Each row is a point on a landscape with many valleys, with its height.
From any point a ball rolls to the lowest of the 2 points nearest to it. It stops when none of these is lower. Distance is the straight distance between rows; heights are no part of it.
solif: [-24 -13  12   1   1  69 -26  -7  27   1 -11 -35  47 -14 -15 -11 -24 -37
  16   3]  height 164
kiz: [ 23 -25 -12  -2 -13 -33 -11  25  -5  -9  59  33  -8  14 -43  -3   3   8
 -25  -6]  height 706
Tator: [  6   7  43   2  42   0 -53   1  38  40  22  -7   2  29 -53 -27 -49 -15
 -39 -43]  height 276
Fub: [-26  28   4  54 -48  -5 -42   3 -23 -20  -1  33 -36   1  10   5  24  -8
   2  45]  height 313
Funu: [ 22 -25   9  31   8 -51 -13  45  -3  24  70  18 -17  22  -7  25 -19  15
 -14 -13]  height 734
mapu: [ 22  -2  -7  28  50  30 -24  49  54 -14  -6 -13   3   9 -23  40 -50  27
   4   9]  height 736
dak: [  8   7  -4 -31  37  34  32   7   0  14  52 -19  23 -14 -50 -12  -5   9
  -5 -53]  height 703
fozu: [ 24 -18  20  34  45  17  34  26 -10  23  27   7 -31  -4  17  -3   0  35
  15  -4]  height 537
Raluk: [-26 -25  -9  11  -6  41 -57 -18  14 -27 -15 -30  50  24 -39  14 -26 -27
  20  23]  height 232
Funin: [ 36  41   5 -21 -43  14 -16  21  -8  -1  36  19  15 -34 -23 -28  17  25
   7   6]  height 780
fufef: [ 29 -19 -14  -4 -27  -1  -4   1   5 -29 -34 -11  27 -12  23  10 -16 -15
  -7  40]  height 490
siriv: [-12 -18 -22  17  18 -36  26   1  -2   4   0  31 -34   0  10  26  30  19
 -12  33]  height 530
fufu: [ -2  14 -14 -22  10  -1   3 -20  15   7 -44  -2  -2  -6   0 -14  -3 -30
  -3 -16]  height 327
Ruk: [ -8 -29 -16 -35 -26 -27  47 -14  -2  -5   8  10 -12  23  -8  11  12   4
 -15 -29]  height 641
zinul: [-28 -39  38 -17 -19  21 -39 -39   3   3   8 -10   3   0  -6 -53  -6 -38
  -4 -26]  height 502
Rula: [-23 -19  -6  -9  46  23  -1  14  12  -1  54 -20   9  11 -31  -7  -5  17
  27 -18]  height 676
Kufu: [  2 -36  -3  58  -4   6 -43  -7 -26 -13  -1  22  15  20   5   1 -16 -28
  22  32]  height 322
Roz: [ -4  25   2  14 -36  -2 -22   2  32 -33 -46  21 -31  -8 -16  12 -14 -27
 -42  -1]  height 533
geza: [-29   0  18  34  22 -27 -48  -4   4   0  15  21 -10  19 -10 -12 -23 -31
  -5 -12]  height 323
tig: [-45 -35   9  -2   8 -12  -8 -32   4 -20 -50 -40 -16  -9  64  10  19 -31
  11   6]  height 506
bopup: [  2  13  -2  -3   0 -30  -6  10  33 -30 -55   7 -30   9  15  18 -21   6
 -34  10]  height 584
vaga: [ 31 -31  13  25 -27  39 -28   7  14  26  19  49  -1  16 -60 -15 -18  -9
   3 -39]  height 176
poga: [-21  21   2 -42  -4 -45 -13  -7  -2 -11 -15 -60   9 -15  65  11  23 -12
  19  14]  height 619
Tifim: [ 34  -7  10  -2 -46  41 -15 -20  -3 -25 -42 -16   4 -35  22 -31   6  -3
  10  29]  height 548
nifik: [-31   0  13  53 -14  -3 -13  -1 -17 -16   5  30 -45 -18 -10  -9  13 -26
 -42  10]  height 410
dudor: [ 12  11  -7   6  45  10  83   6 -31  -1  26 -36  -9  12   4  12  13  68
 -29 -28]  height 116
dipom: [ 10  16  -8 -24  37 -18  42 -40 -23  -7 -25 -27 -49  11  40 -35  30  54
  -3  -6]  height 441
kuniz: [ 36  40  28 -45 -24  11 -10   3  -5  26  23  -2   6  -3 -11 -49   0  34
  17 -23]  height 815
Taf: [-17   2  -8  27  12 -35   5   5  16 -19 -47   6 -44  -5  37  36  13  13
 -16  48]  height 563
Zuz: [-46 -15  -8  24 -47 -29 -22  -3 -13 -11  30  11 -16   4   7  18  40  -9
  -1  46]  height 199
lupo: [-53   6   5  31  11 -47 -27  -9   4  18 -21  31 -26  17  28   2   0 -44
   1 -22]  height 358
bur: [ -9 -17   7  24  40   9  21  25  15  10  -9   1 -34  21  40  15  11  57
  40  23]  height 579
fumik: [-40  28 -37  -7   7 -13  -6 -12 -16  -6 -16 -10  12 -26  21  24  54 -25
  48  20]  height 354
Val: [ 22 -42  -2  17 -27  43  13  22  19  -6   5  34  -7  -7 -46  12 -13   5
  -5 -24]  height 52
feku: [  1 -25  25 -33 -17  25  19 -26  -7  16   1 -11  17   0   5 -43  -6 -13
  14 -48]  height 453
Bitar: [-54  -7  24  -1   2  -4 -15   1  34 -28 -36 -41 -11 -10  38   4 -21 -30
 -17  -5]  height 540
vozi: [-25  43  14 -12  31  -7  54  28  -1  -2  43 -24 -35   0  -4  12   9  60
 -30 -49]  height 213
rebuv: [-28 -26  22  11 -27   3  -3 -11 -14   2 -25 -27  -8 -15  79  10  23  -9
  38  40]  height 461
lagez: [-31  21 -49  -8  -5 -36  14   0 -24   8  18  26  -1 -16  -9  20  60 -17
  32  23]  height 440
Rivu: [ -5  -8 -12  17 -21  -3  10 -10   2 -35 -31  24 -53 -20 -16  -7  23 -11
 -52  13]  height 468
tevo: [  5  56 -23  -1 -42  27 -32   7 -13   4  19  20  40 -28 -27 -14  11 -26
  28  19]  height 714
zezul: [  6 -26   1  33 -36 -13  29   8 -28  17  -6  37  19 -17  19  16   0 -48
  -9   1]  height 489
muz: [-25  13  -9   5  19 -44  14  16  -3  30 -18  26  16   9  33  26 -21 -52
  14 -38]  height 409
kenef: [-20 -34  12  52  -3  13 -31 -20 -42  -5  -5  -1   1   0  48  -6  28 -20
  39  59]  height 394
tilun: [ 62  -1  -1   9  -3 -63  43  29 -36  36  39  24  10  19  12  34 -14  27
  -8 -14]  height 465
borev: [ 38 -35  -4 -24 -20 -18  36  -4 -33 -12  43   6  12  -5 -25  -3  10  15
 -39 -21]  height 675
Buko: [ 15  58 -22 -51   2  13   0   5  52  31 -27   5  48  12 -50  14 -28  -8
   2  -6]  height 393
mim: [-33   2  -8  -3  22  17  17  -7 -21   4   9 -19   9 -32  32 -16  33 -15
  29   6]  height 221
lil: [-21 -14 -28 -31  58 -20 -16   4  13 -17  41 -13   4  29 -23  18  22  40
  29   4]  height 657
luzep: [  4   2   6  55  37  19 -50  29  25 -35  -9  -5 -13  11   4   9 -41  20
  -1  42]  height 720
Fodir: [ -5 -14  24  10 -14 -17  84   8 -32  35   6   5  -3 -20  49  33   6   2
 -30  13]  height 408
Fem: [ 35 -14   8   7 -21 -41  70   2 -30  41  13   7  -2  20  46  40  -4  31
 -23  25]  height 439
mifi: [  0  16 -11 -55 -28   2  -6 -37   0 -10  -8 -53   7 -27  32 -18  29 -19
  14  10]  height 604
Sakem: [ -1  43  25 -17 -25  21  -5   3  16  13 -22   8   5 -35  -7 -20 -16 -34
 -23 -31]  height 147
roda: [ 10  45 -15  25 -25  32 -48 -15  -5   4 -19   9  38   1 -46 -14 -18 -33
  -2  36]  height 639
zegi: [ 13 -17 -24 -23 -12  25  20   8  36 -13 -17  10  18   6 -48  27 -15   0
   1 -21]  height 194
sugik: [  9  14  37   4  26  31  15  27  12   4  18  -5 -19 -17  -2 -23  -9  35
  -4 -23]  height 478
Gali: [ 26  14  -3 -70 -47  23  17 -49  -5  -1 -11 -43  -7 -20  -3 -43  24  15
   0 -26]  height 546
dun: [ 39  -2   8   8 -22  28  -4 -12 -28 -20  -5   9 -21 -42   4 -44  32  19
 -20  36]  height 618
Resef: [-30 -52 -12 -10 -23 -37  37   1  11  -5 -41  12   3  22  21  60  12 -15
  -5   4]  height 575
Fopa: [ 17  -9 -13  -5  21 -26  41 -17 -21  -3   4  13 -43  20   5  -9  31  51
  -4   1]  height 488
bik: [-28  -6  13 -15 -47  31 -54 -58   6   8 -18 -21  37   6 -29 -26 -15 -64
   1  -7]  height 543
lage: [ 33  -9  21 -14   8  22 -31  -6  22  38  26  19   6  22 -73 -33 -22   2
 -12 -49]  height 241
Ton: [ 50 -16  13  37  33  30 -28  -3 -12 -24  -1   7 -26 -10  -3 -48   3  31
  -8  46]  height 670
rebu: [  1 -51 -25 -36 -16 -25  65  -5   2  -6 -23  -5   8  40   5  51  20  34
  11 -14]  height 607
baf: [-18  14  29  -6  -7 -43 -15  20   7 -20 -10 -43   2 -29  64  11 -18 -27
 -22  18]  height 578
zis: [ 28 -39  -9   2 -36 -28  51  12 -23  -3  -9   3  34 -23  33  28  -7 -26
 -17  37]  height 450
gunas: [ -2  19 -14 -24  26 -50  -4   8   7  28   7  10  38  28  13  10 -27 -21
  42 -32]  height 458
gepib: [ -4  24   6  -6  22  11  97  -2 -27   3  -7 -30   8 -21  28   6   1  20
 -31 -46]  height 263
varud: [ 47   2 -14  11  16 -43   5  37 -18  33  32  16  39  17  17  23 -21  -3
  39 -12]  height 498
zozu: [ 24  28 -30 -58  -5   6  20  -9  44  11 -32   1   7  32 -40  15 -18  35
  10 -32]  height 301
lig: [ 30  -8  15 -52   6  34  12 -45  -4  12  -1 -22  21   3 -29 -54  -3  17
 -10 -29]  height 497
diz: [-23   2  17   9  46 -15 -56   2  26  -7  13 -17   0  22 -25 -19 -51 -26
 -42 -14]  height 295
puz: [-14  24  14   2   8 -21  94  -7 -55  43  23 -19   6 -11  47   9  17  21
 -16 -18]  height 353
Gep: [-34 -57   7  28 -35 -12  16  10  -2  -1 -19  25   0  18  30  32  -8 -38
   1  -8]  height 538
kizub: [ 43  58 -17  20  44  32 -35  24  16  -1 -13   6   8 -20 -21 -10 -25  16
  12  33]  height 735
vuge: [-25 -19  -7   3  22 -24 -13  30  26 -16  -8  13 -36  35  22  45  26  60
  30  33]  height 609
nit: [-14  17  22 -25 -10  18  29  19  10 -14  37  -4 -36 -19 -15 -15  24  40
 -27 -29]  height 372
fip: [ 37  33  36 -23 -23 -27  -1   2 -13   1  13  10 -30  -2  25 -43  11  40
  -7 -12]  height 846
tup: [ -3  42 -56 -38 -13 -18   5   1  -1 -17   7   9   6 -19 -25  17  43   0
   7  11]  height 516
pozuv: [ 15  10  -4 -30  29   1  18 -43  -5  16 -42  -7 -17  12  26 -41   2  11
  18 -31]  height 392
gade: [ 27  17   3  33  28  46 -64  -1  12 -18 -22   6  -8   8 -20 -29 -23  24
  12  46]  height 699
mobo: [ -5 -27 -29   0  16  -7 -15  33  13  -7  29  15  -2  29 -18  48  14  47
  46  16]  height 637
lib: [  4  58 -19  28  40  -2 -55  20  -7   0  30  21  -6  -7 -26 -19  -5   8
  12  29]  height 781
vazis: [ -6 -33 -17  48   8  17 -65 -15 -10 -21   4  11  28  46 -48  19 -36 -32
  10  14]  height 271
bemas: [-41 -15  20 -11  10  51  -5   3  -1  -6  17 -45  41 -41  11 -26   2 -27
  26 -15]  height 33
rufen: [-14  10 -14  21 -16  54 -47 -56 -19 -10 -20  -1  32  -5 -48 -24   2 -53
  -1  16]  height 587
laz: [ 18  35  13 -24 -11  22   7  20  30  22  -1  -2  44 -10 -28   8 -44 -26
 -20 -36]  height 338

Where does a ball stop that starts at each point below?
vuge -> dudor
kuniz -> feku
varud -> Val
poga -> bemas
bopup -> Zuz
Funu -> dudor
Taf -> Sakem
kiz -> zis
fip -> feku
